Each row is a point on a tangle of strands that fork and nearly touch. The rows are in no order.
Points whose rows are less than 76.6 apart are linked; no others are. Some points are linked to none.
meni: [  3  25  18  19  19  27  48  -9 -11  26   9   3 -16  47   9  12  25  29
  -5  -1  14 -45  11  16 -12 -11  18]
paku: [ 13   1 -16 -16   4   1 -30  35 -12  -5 -14  41  -6  -2  11 -17 -12  -6
 -27 -24  11 -40 -22 -22   7   7   6]
Pag: [ -4  -3  -3 -11  -2 -10 -25  25 -43 -13 -12  17  37 -17 -31 -25  -9  10
 -19   5  11  46  -5 -13  26 -41  22]
ziz: [  0  35  24   7 -35 -21  13 -22  28  30 -24  -7 -40  11 -30  54   0  58
   0   5  -2 -45  -5  12  11  13  -3]
Vemu: [ 38  30 -30  -2 -12 -12 -17   6  32  -1  -7  15 -30  -7   9  20  -4  27
   8 -15 -30 -66 -26 -30  18   4 -10]
Dilam: [-27  -1 -20  20 -27 -24 -17  19 -11 -34   8  26  48 -19   4 -39 -15 -60
 -13  -5 -12  46 -55  -1  -9   3   3]
vezo: [ 28   4 -40  11  17  -2 -38  21 -31 -31  -9  23  20 -45  -1 -25  -3 -11
 -25 -20 -11   3 -33 -29  22   8   7]
nam: [ -3 -10  26 -10  13   8 -14 -12  -3 -15  -7 -24  18 -25 -40  -5   0   5
   6 -10  11  36  28  -7  16 -22  15]
nubo: [ 18  16   3  13  -3  -5   6   0  39 -12 -19  -6 -16  20 -14 -10  -8  -2
  15   1 -17 -56 -14  -1  30   5 -10]
tata: [-24 -27  -3   1   0  -7 -15  12  -5 -19  -3   4  33   4   4 -30 -24 -25
  -6   4  28  12 -14   4 -30   8   3]
kizu: [-19 -14   1  36   9  -6  12   6 -21 -18  37  -6  20  -5  47 -16  -1 -23
  -4  11   2  15   4  12 -45   9 -13]
fek: [-30 -22   0 -15 -10  15 -22 -25  20   0 -23 -17  -7  35 -27   8  -4  18
  13 -16  40 -12  -2   2   2 -17  41]
Bab: [ 17  -5  -5  -2 -16   4 -16  10  -3  -3 -12 -10  11 -64 -30 -13  -3 -10
   0  -4   0  35   0  -8  15  13 -10]
guto: [-12  -3  -8  50 -15  35  47 -26   6   4  14 -17  -5  41   7   5  18 -23
  13  44  37  10  -9  35 -39  22   8]
zulib: [  8  14  17  19   3  15  62 -31  -1  19  30 -10  -6  22   1   5  28   6
  12  49  -7  -3  39  31 -16  -7  -5]
Rufe: [ 11   2  -1  21 -12 -15  30   0  50  18 -23   6 -34  40 -19   8  -4  12
   7  22   5 -57 -13  12  20  14 -19]
guzo: [ 14   1 -28  14  17   6  -4   1   2   9  20  -2  15 -25  48  -7   0   3
   3   3 -22  12  11  -8 -13  11 -27]
mika: [ 22  18  -4   1 -11   8  -5   5   7   3 -22 -26 -21 -41 -12  19   9  32
  -5   0 -16 -20  -9 -23   1  20 -12]
peli: [-36 -33  -6  11 -29 -19   7  -2  20 -25   3 -12  34 -18   1 -27   5 -62
  15   4  -4  36 -11  11 -15   2  10]
lifi: [-20  -5 -11  32 -39 -12 -16   3  14  -3  20 -35   3 -18  28  15  12 -41
  30  20  -1  27 -32  26 -18  30 -27]
Pap: [ 13  14 -14  27  -8  12  42  12  28  10   7 -14   1  12  -3   7   7   7
  21  49  -4 -33 -43   1 -32  17 -19]
Masut: [ -5  11 -41   4 -20  -8 -21  34 -11 -23   1  41  34 -12 -14 -53 -19 -48
  -4   6 -19  39 -52  -7   5  17  -8]
kilu: [ 11  17  -1  33  18  19  39  11   4  30  12  -8 -22  62  29  33  25  15
   0  35  15  -6  13  13   9   6 -23]
Ruduv: [  3   8   4  20  17  17  44   9   3  -9   7 -14  17  17   1   3  11   7
  14  32  13 -31 -32  11 -54   8   1]
Kes: [  9  14  -1  27 -15  23  38 -10  22   9   2  -9  -7  31 -21  14  14  20
  31  37  28 -43 -11  29 -11   1  15]
Lituf: [ 11   9  -6 -26  34  -3 -15   3 -61   5   0  29  12 -35 -18 -16   1   5
 -21 -33 -21  34  14 -16  35 -24   9]
fipu: [ 44   2 -27   1   3 -12 -14  31  19 -43  14  32  15 -14   0 -25 -30 -26
   3 -17 -16 -30 -47 -47  -2   7  -4]
sil: [ 37  29 -25  31  12  31  17  -4  13  14   2   6  -4  15  25  -3  -5  27
  -4  -3  -5 -44 -45  -7 -30   5  -9]
zom: [ 17  14   5 -13   2   2  22 -19  36  36 -25  -7 -37   8   0  16  -1  21
  -9 -12 -36 -11   7   8  28  18 -23]
zuvo: [ 16  21  45  -7  32  11  14 -34 -14 -14  40   2 -21   8  -9  44  23  -1
   8  27   3  12  52 -13 -19 -22  -5]
Zon: [ -2   8 -39 -17   8 -17 -10  50 -65 -22  -5  48  32 -22 -31 -45   1 -16
  -5  13 -39  32 -24 -12  18   9   7]
nalaz: [ 24 -10 -20  23  35   3 -23   5 -32 -22   8  -5  26 -37  22  -9  -4  22
 -13 -12 -11  -8 -19 -18 -13  -8  -1]
Dit: [ -4  10  15 -31   2  -3   1 -20 -10  30   2 -10 -15   1   9  28  11  34
  -7 -63 -19 -18   4  10   9 -24   1]
duri: [ 16  11  18  12  13  18   1 -22  -4   9 -10  -6   6  15  10  -2  -6  15
   1 -13  11 -15   7  20 -11  -7  -5]
Suru: [  7 -21  10 -33  -9 -19  -6   7   4 -11 -31   3  27 -18  -7  -7  -4 -12
   7  11  -7  20 -10  -3  -4   9   1]
fisen: [-11  28  -9 -43 -11 -23 -27  14 -27   8 -16  19  -1 -17 -38  -2  -8  26
 -12 -47 -25  -8  -8  -1  51 -13   6]
Gop: [ -9 -14  30   1  29  -9  -3 -19 -15   1  21  -9  28   1  -7   8  -2  27
  -7 -46  12  13  18   1   3 -68  33]
moso: [  4  -8  23 -21  30  13  -1  10 -23  -7 -23   7  15   7   6   2   5   1
 -10 -32  11  16  17 -18  -3 -12  20]
tusi: [ 22   3 -15  17  10  19  20  14  15  30  -5 -18 -51   5  22  10  13  15
 -11   5  -5 -36 -11  -1  13  18 -27]
Sumak: [  9   6  23  -3   1  14  34 -14  -4   3   0 -26   6   7  -8   6  28  33
   1  23  -1  -7   3   9 -38 -21  17]
Todun: [  8 -12  29  -3  38  13  15  -3 -12 -14   3  -4  20  20  27   0   3   6
  -9 -24  23  18   9  -4 -32  -7  27]
togul: [-11 -11 -12  -2  25 -14  -4  26 -48 -22  33  16  45 -26 -15 -40  -6 -24
   4   0  -9  62   8   3  25  -9  19]
zeka: [ 12 -22  18   6  38   0   0   0 -15   6   3  22  43 -36   8 -19  -9  13
 -12 -31   2   6   6 -10 -14 -37  16]
Rafom: [ 14  30 -20 -14   0 -23 -12  -6   5   6 -12  -2 -16 -17   1  14   6  39
  -1 -31 -43 -55 -24 -21  21 -13  -5]
rimi: [-15 -12  -1  26  13   8   2  -1  -9  11  38   2   3  17  43 -14 -12  -6
  -5  24  16   1  21  16 -28  10 -18]
nuf: [-13  -2  30 -22  13   1   6 -21  -3   3  10 -14  11  13  -7   1   7  24
  -3 -28   1  -5  27   2   1 -49  25]
meruz: [-17  16  14 -61 -36 -29 -26  -2 -13   9 -24   1 -17  -9 -39  14  -2  27
 -17 -39 -13   4  -8   9  47  -9  20]
deti: [ 25   7  -2  26   6  -6  11   5  39 -15   3  -8  -4  23  12 -30 -18 -18
   2  14 -21 -49 -27  -1   2   9 -20]
Gav: [-41  -9 -22  26 -35 -15 -33  17   8 -18  38   0  13   9  40 -26 -26 -45
  -2   0  22  21 -40  16 -22  22  -8]
Piv: [ 20 -10  -6  28 -18  -5  -7  19  25   4 -11   9 -11  31  33   0  -7 -18
   1  26  25 -28  -8  18  -1  13 -20]
mul: [-10  -4 -31  20   0   2 -18  38   8   9  20  -9 -13   6  37   4  -6 -13
  -3  20   8   2 -20  -7  -6  31 -36]
bomo: [-29 -37  14 -33  14   7 -24 -38 -12  -1 -16   8  18  17 -25  -2 -14   6
   2 -14  35  26  25   1  -2 -37  32]
Sema: [-18   4 -16  21 -32  -9 -24  15   0  -3  11 -10  12 -35  18  -2   0 -36
  17  11  -6  38 -21   3  -5  20 -30]
lim: [ 15   5  -5  13  20  24 -15   6 -27  -4   5   2   6  -8  25 -22  -8 -29
 -24 -19  17  31   7   8   2  23  -8]
mel: [ -5 -11  31 -19  16  19   9 -35   7  -5  16 -15 -18  46 -11  45  15  -4
  25  23  20  30  47  -7  -4  -3  14]
Ruzur: [ 35  10 -22  46   7  22  -1   3  21  -8  20   5   2  30  41 -24 -16  11
 -17   5   4 -29 -42   9 -33  25 -10]
Kan: [ 19  25   9  29   9  13  21  -3  11  19   4 -16 -13   7  -8  21  10  37
  36  19  10 -49  -2  19   2   4  -4]
mun: [-26 -27  -8  35 -23  18  39 -27  17   5   0 -20 -21  29  -6  19  27 -32
  18  54  24  24  16  23 -28  22  -5]
Romaz: [ -5  20 -26 -38  14 -13 -32  27 -37   3  -8  23  -2 -15 -13 -18 -10  21
  -6 -21 -29 -13 -14 -16  46  -3   3]
vimo: [ 15   6  13   2  21  27  11  -2 -18   2  23 -20   1 -16  14   4  11   5
  -5  -1  -7  24  26 -12 -19 -18 -12]
Kaza: [  3   6  -2   9  39  26 -13  -7 -29   2  36  23  -1   1  33 -20 -22 -26
 -22 -19  10  40  34   3  -4  25 -14]
Vinam: [ 21  11  -5  -1   3   1  15 -11  11  11 -16   0  13 -15  21   3  18  48
  -7 -13 -39 -28 -14 -11 -21 -29   0]
Labi: [-16 -17  -7  -8 -15   7   8  10  25  17  -9  -6 -10  15  10 -15   4 -17
  -1  22   7  10  26  -1   9   7  -6]
lom: [ -2   5  13  11  -1  -6   0   4  33 -13 -22 -12  -1  18 -20  -7  -2  -7
  26   9  11 -38   0   4   8  10   8]
kap: [  5 -34  19 -38 -11  -7   1 -10  -3  -6 -19  -5  28 -17  -2  -2   9  -2
  -3  13  -3  50  12  -2 -12 -20   6]
Porip: [ -6   7  20   2 -28  -1  23 -27  17   7 -29 -26 -32  22 -29  26  21  33
   1  24  10 -30  13  17  -1  -2  24]
Ruri: [ 11  -9 -33  29  55  -3  -6   3 -15 -12  21  11  30 -28  44 -33 -19  41
 -18 -30 -20  -6 -24 -24 -25   2  19]
difin: [  2   3  28 -24   5  -3   8 -10  10   7 -42 -12  -9  13 -16  32   3  20
   7  -4   7 -30 -16  -4 -14   4   0]
leno: [ 38  29 -23  21  -6  21   9   8  24  27 -16  14 -13  13  20  15  16  36
   5 -12  -7 -46 -25  -5  -9   0  -4]
fil: [ 11  19   4  19 -12  -7  62 -15  39  26 -20  -4 -44  20 -30  22  12  33
  -1  29 -12 -61 -21  13  14  15 -14]
sazub: [ 18  11  14 -29  27  16  -6 -22 -12  14  -2   3  -7 -11   8  18   3  19
  -2 -62 -16  10  17  -1  15 -20   3]
fal: [ 12  26 -19 -27  20 -11 -14 -21 -10  16  -7  -9  -4 -26   8  18   1  46
   9 -25 -48 -13   4 -17  25  -6 -14]
suzat: [ -7  16  14 -40 -30  -8 -14  -5  18   2 -40 -12  -8 -10 -41  10  -3  25
 -10 -14  -6   7  -5 -14  28   3  11]
Vik: [ 29  -6 -19  19  -1  -9   0  14  33 -31  13  10  18  -6  17 -30 -13 -20
  -3  -1 -16 -35 -34 -15 -14  -1  -6]
posip: [-12  19   9 -21  20   7   2  18  11  24  -6  -8 -13  30  11  10  -4  20
  13 -38  -1 -20  10   1  31  -1   4]
Bup: [ -6  -1   1 -30 -17 -24 -27  10 -27  -7 -23  20  32 -21 -38  -6  -6  24
 -17 -17  -1  16  -9 -13  26 -49  20]
Pivol: [  6  16   3 -27  -4 -25   3 -11   2  37 -20  -6 -45   6   7  57   7  40
 -14 -51 -35 -27 -14   8  37  10 -24]
bet: [ 20   8 -36   4  14   0 -31  32  -7 -11  -7  43   2 -11  43 -11  -9  10
 -27 -21  -8 -32 -25 -33 -20  14   5]
Zuso: [-17  -3 -32  14   4 -18   6  56 -60 -31   8  45  44 -12 -37 -51  -8 -36
  -3   6 -14  55 -39   6   7   6  17]
Zupo: [ 15  27   6  28  26  33  51   6 -11  21  28  -1 -10  31  31  22  26  14
  -4  20   9 -10  18   5 -19   4   5]
nopi: [-46 -32 -11  15 -14 -14 -16   8 -19 -12  46  -1  15  -6  34 -31 -19 -46
  -5 -16  13  57 -24  21 -26  23   3]
Zav: [ 31  31  -7   9 -14  -2  10   7  28  18 -12  13 -27  16   0  38  13  38
   4 -15  -8 -75 -30  -2   7  -2  -6]
Kivog: [-34 -45 -20 -12 -20 -17  -6  25 -28 -14   5  13  37 -24 -13 -18  -5 -37
  -4  11  18  68 -17   0 -11  -3  23]
fop: [-14  -5 -23  43 -29  -7  19  13  34   0  17 -34 -16   9  17  13   9 -30
  24  36  -2  -2 -42  20 -19  38 -36]
Fer: [-32  -9 -29   6  12 -27  -3  34 -56 -23  35  31  46 -26   2 -43 -15 -37
   9   0 -15  57 -26  14   5  12   7]
vipe: [ -9  -8  10   9 -34 -15   6 -19  40   6 -33 -19 -25  29  -9  20   0   3
   3  50  11  10  23  10  20  25  -8]
pofiz: [-10  24  10 -37   4 -19 -15 -13 -25  32 -13  -6 -29  11  -1  46   3  21
  -7 -50 -24  -8   0  11  36   5 -19]
fota: [-15  17  33 -18  28  10   8 -35 -11   7  33 -14 -22  20 -20  17   6  15
  -5 -24  -5  -1  49  -4   2 -38   5]
nezit: [-18 -29  22 -23  23   9   3 -19  -3 -19  -1 -18   0  30  -9  13   6 -24
  14  18  13  44  40  -2   0  -3  23]
siv: [ 11   8  20 -17  23  17 -12  -9 -25  -8  30  -5  -5 -12   4  13   8  -8
 -13  -7   7  45  39 -21   1 -14  -4]
vos: [ -1 -21 -13  11   4   9   7  29   6  26  21 -17 -36   5  31   7   0   1
 -12  21   7 -20  -2  -2   4  22 -30]
bamit: [  8  -1 -38   9   4  -5 -15  25  -4   5  11  24  16 -32  32 -21 -10 -22
  14  -2 -14   5   0  -2   9  29 -23]
Kas: [ -4 -17  21  10  -2  21 -12 -31   9   5  -3 -36 -14  19 -21  16  -7   3
  15  21  30   8  10  24  -7  11  -1]
Soni: [-29  18  18   8 -15   4  22 -40  -2  17  -3 -11   0  39 -25  16  22  32
  -5 -35   1 -37  10  27 -12 -44  25]
Zomug: [ 22   8  -8   7  44   9 -13   2 -33  -9  16  -7  16 -41  18   7   9  22
   1 -22 -11  14  15 -31  -8 -13  -5]
zibe: [  9   2 -11  46  14  16 -20   9   8 -20  14   2   9  14  36 -26 -28 -13
 -22 -16  18  -7 -31   6 -24  38 -11]
tumab: [ -1 -15  -5  36 -35  -2   3   7  37 -30  -9  -8   2   2 -15  -6   4 -43
  16  29  14 -29 -22  -1 -27  11   4]
zezis: [ -8   5  16  -4 -12  10  15 -36   1  45  -2   1 -43  27  -4  38  18  31
  -6   1  13 -23  31  25   5  -3 -13]
Lop: [ 12   7  33 -23  19   8  -8 -25  -3 -17  39   0 -11  -5 -15  33  10 -22
   3  28   4  42  56 -18  -2 -14  -7]
siger: [-10  -4  17  -8   9   8 -16  -1 -31 -10  -2   7  38 -15 -27 -18 -12  -1
  -9  -6   8  49  27 -21  21 -43  17]
dasap: [ 18  10 -35   5  23  22  -9  16   2   7  -7  11 -18   8  45 -14   2  12
 -23 -29 -15 -21  -8 -22   3  11  -4]
luvot: [  9  -9   3  16 -13 -16 -24   6  -7 -22  -3  -5  30 -34  -6 -21   6   2
  -4  15  -2  -5   4  -4  -1 -27   0]
meba: [-28 -10 -30  17 -13  -2 -16  27   8   0  36  -4   3  22  46 -16 -22 -29
  -6  13  16  25 -19   9 -15  31 -25]
dev: [-13  27  21  -6   6  23  40 -23   1  33   0 -10 -14  43  -7  16  25  35
   0 -18   2 -21  17  14 -19 -40  16]
setav: [-20  11  11 -18 -24  -4  -7 -14  26  20 -24   7  -8  12 -30  10   1   7
  10 -46  14 -34   7  13  24 -17  23]
Gezod: [-26 -16  20 -50   9  -9  -2  -7 -19  -8  -5   1   1  12 -29  -2   0 -15
  -1  11  -4  48  50 -10  26 -13  19]
Fisab: [  5  -9 -40  48  48   1   7   8 -12 -26  31  -1  15 -14  54 -36 -16   4
 -22 -11 -19 -17 -29 -18 -33  29   0]
suz: [ 13  27  13 -15 -34 -14 -20  -4  34  -5 -35  -3 -15   0 -35  19 -16  16
   2  -4  -1 -26 -16 -13  24   7   0]
Zolit: [ 14  24  28 -37  10  -2 -10 -27  -6   6  -1   4  12 -10 -13  21  12  11
   6 -56 -22  29  38   2  32 -27   7]
Suk: [ 17  24  -4 -20 -17 -27  11 -16  31  26 -34  -1 -49  -9   1  37   2  38
 -10 -37 -46 -25  -2   0  48  19 -12]
zerof: [  3   4  22 -17 -17 -15  16 -28  41  27 -38   2 -38   2 -13  27  -7  24
   5   3  -9  -5  27  15  32  19 -11]
Dok: [  1   6   5  -8 -14 -14 -36   6 -17 -15 -19   3  14 -17 -18 -11   2  15
  -6  -9   0 -15   5  -4  26 -26  16]
Pozit: [ 20  11   7  -3  16  27   8 -10 -14   8   8 -36 -25 -17   3  19  12  30
  -6  -3 -13  -5   2  -8   0   9 -15]
dafu: [  4  19   9   7 -20   8  14 -17  10  47 -23   7 -32   7  -2  39   7  38
  -1   2   4 -37   2  17   7  -7 -24]
Gomug: [-25 -13  36 -34   9  16  -2 -54  -1   9   3 -12 -44  13 -49  44  13   0
  14 -27  23  19  50   3  20  -8  28]
tig: [  8 -18  23   7  -6   6  20 -24  -1  -5   9 -14  -3 -15 -11  18  31 -13
  11  34  12  27  49   4 -26  -9   8]
pugi: [  3   9  29  14  12  19  35 -38  -4  -3  34   3  -4  17   3  11  25 -10
   9  39   7   6  50  11 -35 -25   2]
geme: [-54 -16 -18  21 -29 -26 -11  11   6 -36   3   7  35 -10   1 -34  -5 -71
  16  -1   4  32 -36   0 -16   9  11]
puvar: [-18 -46   3 -34 -11 -11 -11   1 -10 -18   7  -3  30 -11 -21 -13   3 -25
   0  17  19  76  14   0  -6 -12  24]
kuzi: [ -3   2  -5  40  -5  23  20 -13  12  15  10 -12  -8  41  -4  19   1  14
  16  51  41 -18   0  30 -19  16  -7]
Bufir: [-12 -17  10 -39 -17  -4   8  -4  23  10 -28   2  -6  -7 -17 -11   3  -4
   2   1   2   7  40  -2  22   1  19]
tisi: [-16 -22   0  23 -20   0  -7   2  20 -26 -16   0  31  -5 -15 -17 -11 -29
  12  23  24  -8 -25  -8 -47  -3   7]
Nodin: [ 10 -25  24  -5  46  -7  -3   5 -26 -12  28   9  33 -27   2 -14 -16  21
  -9 -40   2  29  21  -9  12 -42  29]
Tapo: [ 11  18  41 -13  23  13  21 -38  16   9  22  -2 -34  40  -5  51  19  -7
  11  25   3  21  53   3   1 -12 -11]
renu: [-54 -16 -14   7  -9 -21 -13  24 -49 -14  47  20  27 -26  19 -31 -12 -54
  -3  -9   1  68 -26  16  -6  11   7]
ved: [  2  -8  14 -25 -18  -6  -7   3  30   6 -36   8 -12  26  -9   0   2  -6
  -4 -35  11 -50 -12   8  11 -13  17]
fezum: [ 34  13   6  -3 -13   1 -33   6  21 -23 -13  13   2  30   5  -6 -22  -1
   1 -10  17 -45 -31  -2   0  -4   5]
depo: [ 23   0 -15 -14 -14  -9 -17  29  15 -14 -21  11 -21 -12 -25 -12 -19 -30
  -1   0 -11 -19 -28 -16  29  30 -15]
lalob: [ 12 -10  -8  -3  24 -11 -15  17 -10  -6 -16  28  41 -40 -13 -22 -24  12
  -5 -25 -10 -11 -19 -30   3 -27  10]
pari: [  4  17 -29  -6   7  17  -3  19   7  29 -14  -5 -32   2  28   1   1  16
 -22 -13 -19 -24   2 -23  25  16 -21]
dened: [-24 -21 -13 -21 -21 -15 -10  40 -52  -7  -9  37  30 -13 -48 -34  -2 -25
  -3  25  17  45 -13   6   0   0  19]
pala: [ 12   1  -8  -8  17 -10   5   6   8  -1 -21  12  33 -30   3  -7   2  32
  -3 -28 -26 -26 -16 -32 -10 -35   8]
deda: [ 17   5 -28 -21  47  -3 -16  -6 -25   3   4  -9  10 -44  17   7   0  24
  11 -14 -37  15   9 -30  16   6  -8]
peges: [  8   3  -3  32   7  17  39 -18  -4  21  34 -12 -15  -2  26   0  19  -1
   5  42 -21  -8  29  18 -15   2 -32]
Zun: [  3 -15  19  -7  -9  17  34 -33   4   0   0 -39 -23  15 -18  14  31  28
   5  30  11 -10   8  24 -18 -11  30]
ruzu: [ -9 -28  11   6 -29 -15   0 -15   7 -17  15 -20  15 -21   8   3  22 -16
  20  37   9  28  33  21 -15  -6  14]
beg: [-34   6   8 -13 -17   3 -11 -23  16  18  -9 -11  -8  42 -19  13   4  30
   1 -48  16 -30   0  22  -2 -31  21]
Num: [ 29  -3 -32  -8 -11  -5 -12  35  22 -23   0  22   6 -16  -6 -17 -21 -46
  11  -3 -18 -12 -50 -25  15  34 -19]
zubo: [-13 -23  16  19  15  -4  10  -2 -19 -20  38  -7  18 -19  30  -6   6 -29
   2  12   9  35  39   2 -37 -15   3]
Lufo: [  3 -26  18  -4  18  19  18  -7   9 -13   3 -19   0  36  17   5  10 -10
   1   7  30  20  16   7 -23   8  25]
laf: [ 21  38  14   3 -36 -24 -13  -9  35   2 -32   2 -33   2 -23  41 -14  34
  13  15  -4 -48 -12  -2  27  19 -15]
nofel: [ 11  -1 -16  20  13  10  14  -4  -6  25  34  11  -9   4  54 -11  -2   8
   0  20  -9  -6  24   8 -17   4 -28]
Bivos: [  1   7 -19  50 -10   7  28   8  20  -6  23 -17 -15  17  19  -5  -3 -16
   1  37   5 -21 -53  11 -31  25 -37]
Sekub: [  7 -16 -25  21   7 -14 -14  34  -1 -23  -2  18  52 -52  -8 -25 -18 -16
  -2  -5 -13  14 -33 -36  -8 -15   5]
duku: [ -9  -1  41 -25  17  12   8 -54   7   9  20 -10 -39   7 -44  32   5   0
   5 -14   6  11  54  -1   2 -35   8]
Pepi: [-14 -10   9  -6 -38  -4  -5 -31  36   0 -30 -17 -28  34 -21  18   2  16
   9  35  20 -22  20  13  14   4  18]
Vima: [ -8   0  35 -47 -10  -6  -6 -26  -4  27 -13   2 -19   6 -16  47  12  25
   1 -16   5  11  39   4  13 -17   5]
Sivin: [-13 -14  25 -29  -9   8  -2 -40   2  26 -10   3 -21  20 -12  35   8  22
  11 -13  30  -5  33  24 -12 -15  12]
rilup: [ 13   1 -29   2   7   0 -32  36   0  -3  17  28  13 -11  19 -39 -25 -20
  -3 -19   3   7 -21   1  20  23  -6]
Tum: [ -7  18  28 -43   3  -9   5 -32 -13  32  14   0 -32   0  -5  56  24  22
  -6 -48 -10   0  30  13   1 -32   1]
lafus: [-53 -21 -13  36 -21 -11  14   9  11  18  21 -10 -22   7  38   1  10 -59
  10  15   6  22  10  13 -16  20 -32]
movu: [ 15 -13  10 -32 -24 -18 -10   1  30 -21 -37  11  11   4 -17   1 -20 -12
   3   9   5 -16 -35 -15 -14   0  -2]
mesim: [ 31  26 -33   6  -5   2 -33  18   5  -6 -26  15   0   7  22   6 -10  -4
  -4   2 -17 -20 -21 -27  17  26 -24]
dolu: [ 17  17 -12 -11 -11   8 -20  15 -10   8 -12 -16  -7 -54 -19   1   7  20
 -12  -6 -11  12   5 -24  17   5  -9]
Nef: [-10  -4 -19 -26  17   2 -15  29 -47   4   3  28  17 -24   0 -35 -11   7
 -20 -13 -18  15   6 -15  24 -13   3]
tufug: [ -7 -13   9   7  27 -10  -1  16 -30 -19  37  -1  35 -28  15 -18   5 -31
   1   0  -6  50  27 -14  -2 -11   0]
biko: [  5   0   4 -21  -1  -1  -6  23   4  -3 -25 -20 -28  -4 -13  -3   0  -8
  -7  -9  -4 -13  -8 -11  37  28  -2]
rezil: [ -2  12   8 -41   8 -14 -20  12 -41   5  -8   8 -13 -16 -16  11  -2   7
   3   8 -13  16  26  -4  42  19 -13]
sabap: [ -9   3  17 -34 -26 -27   9  -6  31  20 -35  13 -23 -27 -20  13 -17  19
   2   4 -11  15  42   5  30  19   3]
tuf: [-13  -3 -11   1  -3   0  -1  30  16  -4  -5   0   0  20  13 -34 -18 -30
  -7  10   2 -14  -3 -10  14  17  -8]
vavol: [-26 -24  -4   1  -9   8   5  12  -2  13  19 -13 -19  -7  19  -8   2 -47
  -4  12  11  35  23   4  -2  23 -21]
migu: [-26 -23  12  10  29   1  -6   6  -8 -22  27  -6  18   0   9 -44 -22   4
  -9  -9  17   6  20   5  -2 -15  26]
viv: [ 27  27   7   2   2  16  48 -17   2  22 -10   5   7  -3   6  10  37  44
  -3   2 -20 -29 -16  14 -32 -19   9]
detuk: [-25 -10  -2  14  13   6  -6  21   5 -17   9 -18  -2  28  14 -29 -14  -5
  -9   3  17 -17  11   1   7   1  18]
nuneg: [-24 -28  16 -14   0  24 -19 -43  -2  -6 -18 -22   2  15 -32   6 -11   9
  11   4  41  15  17   2 -17 -12  27]
mal: [  9  -5 -26  -7 -19   4 -29  28 -16 -13   2  21  31 -25 -13 -41 -15 -26
  -4   0  -1  40 -27   0  11   5   1]
nosa: [ -9  -4 -15 -20 -16 -20 -12  41 -56 -14 -15  23  21 -33 -43 -27   2 -21
  -8  26 -15  34  -2  -3  19   7  -1]
Muruf: [ 23   4  20   1   9   5  28  -3   8  -8 -21  -3  -2  24 -12  14  -5  13
   8  13   6 -52 -42   0 -37   4  -3]
komum: [  2   7 -16  40   8  21 -15   8 -18 -13   9  -9   5 -12  26 -21  -9 -32
 -15 -10  -1  20 -18   1 -13  34 -21]
zopo: [-14 -15   0  36 -27   1  22 -17  30  13 -22 -15 -32  24  -2  11   9 -27
  10  53  17  14  23  20  10  24 -18]
Geraz: [  4   5   4  36  -8   8   9  -2  36 -21 -17  -8   6  31 -14   5  -1  -7
  30  40  24 -52 -18   5 -22   6  13]
lur: [-15  10  15 -57  -6 -13   2   9 -23   8  -2  25  -1  -5 -46  -7   0  -6
  -1   9 -13  58  41  -3  46  -8  21]
modeg: [-38 -17  -3  39   0   0  25   2   4  14  30 -15 -11  19  29  -1  -2 -30
   8  36  16  -6  12  28 -27  19 -28]
zitim: [ 41   1   2  -7 -22 -14 -15  -1  45 -25 -11  18   8  28  -5   7 -20 -12
  11  12  -3 -43 -39 -19 -18 -14  -5]
Damo: [ 13 -10   7 -31  -2  -4 -22  19  -3  -1 -30  22 -10  13   5  -7  -4  -6
 -19 -39  19 -28  -9   6  19  -6  22]
zulik: [ -8 -16  -3  25 -29 -15  -5   1   4 -17  14 -21  16 -32  15 -21  14 -14
   6  32  -2  10  11  16 -19  -9  -5]
zevur: [ -1   7 -18  -7 -26 -13 -17  19 -10  -6  -8   3   5 -59 -15  -9  -3 -30
  10  17 -16  36  -3  -2  15  34 -17]
fotap: [-11 -23  -2  17  -4 -20 -10   5 -10 -22   7   7  40 -16  36 -18 -19 -30
  -8  10   5  15 -28   7 -45  10 -12]

A fork is a point with three links, a tip a point with one. Leave the first point through the second and follow the links. Name the first fork or tip that comes.
tusi / vos | Fer
Pozit / mika | difin
fisen / meruz | Dit
meba / mul | beg
sil / leno | Zomug
Pag / Bup | pugi
Sivin / zezis | Lituf
dened / Kivog | fezum

Follow the links from the first point to the second, and from the first to the third. Name the last point that the two ways share.
Fer / Zav / Sekub | kizu
Sumak / bamit / nubo | Geraz
pugi / tufug / zopo | kizu
dened / tuf / geme | rimi
Vik / migu / moso | rimi
lalob / fipu / modeg | Geraz
Pag / sil / zom | pugi
Muruf / leno / tisi | vimo

A fork is a point with three links. Follow the links from the first point to the second and name the forks in between, in order.
Soni / vos | beg
Ruzur / mel | Zomug vimo zuvo
Gav / Zolit | Fer kizu rimi Labi Dit
bomo / rimi | nuneg beg Fer kizu
ved / tufug | Fer
lur / vipe | nezit zuvo pugi nofel rimi kizu Geraz Kes
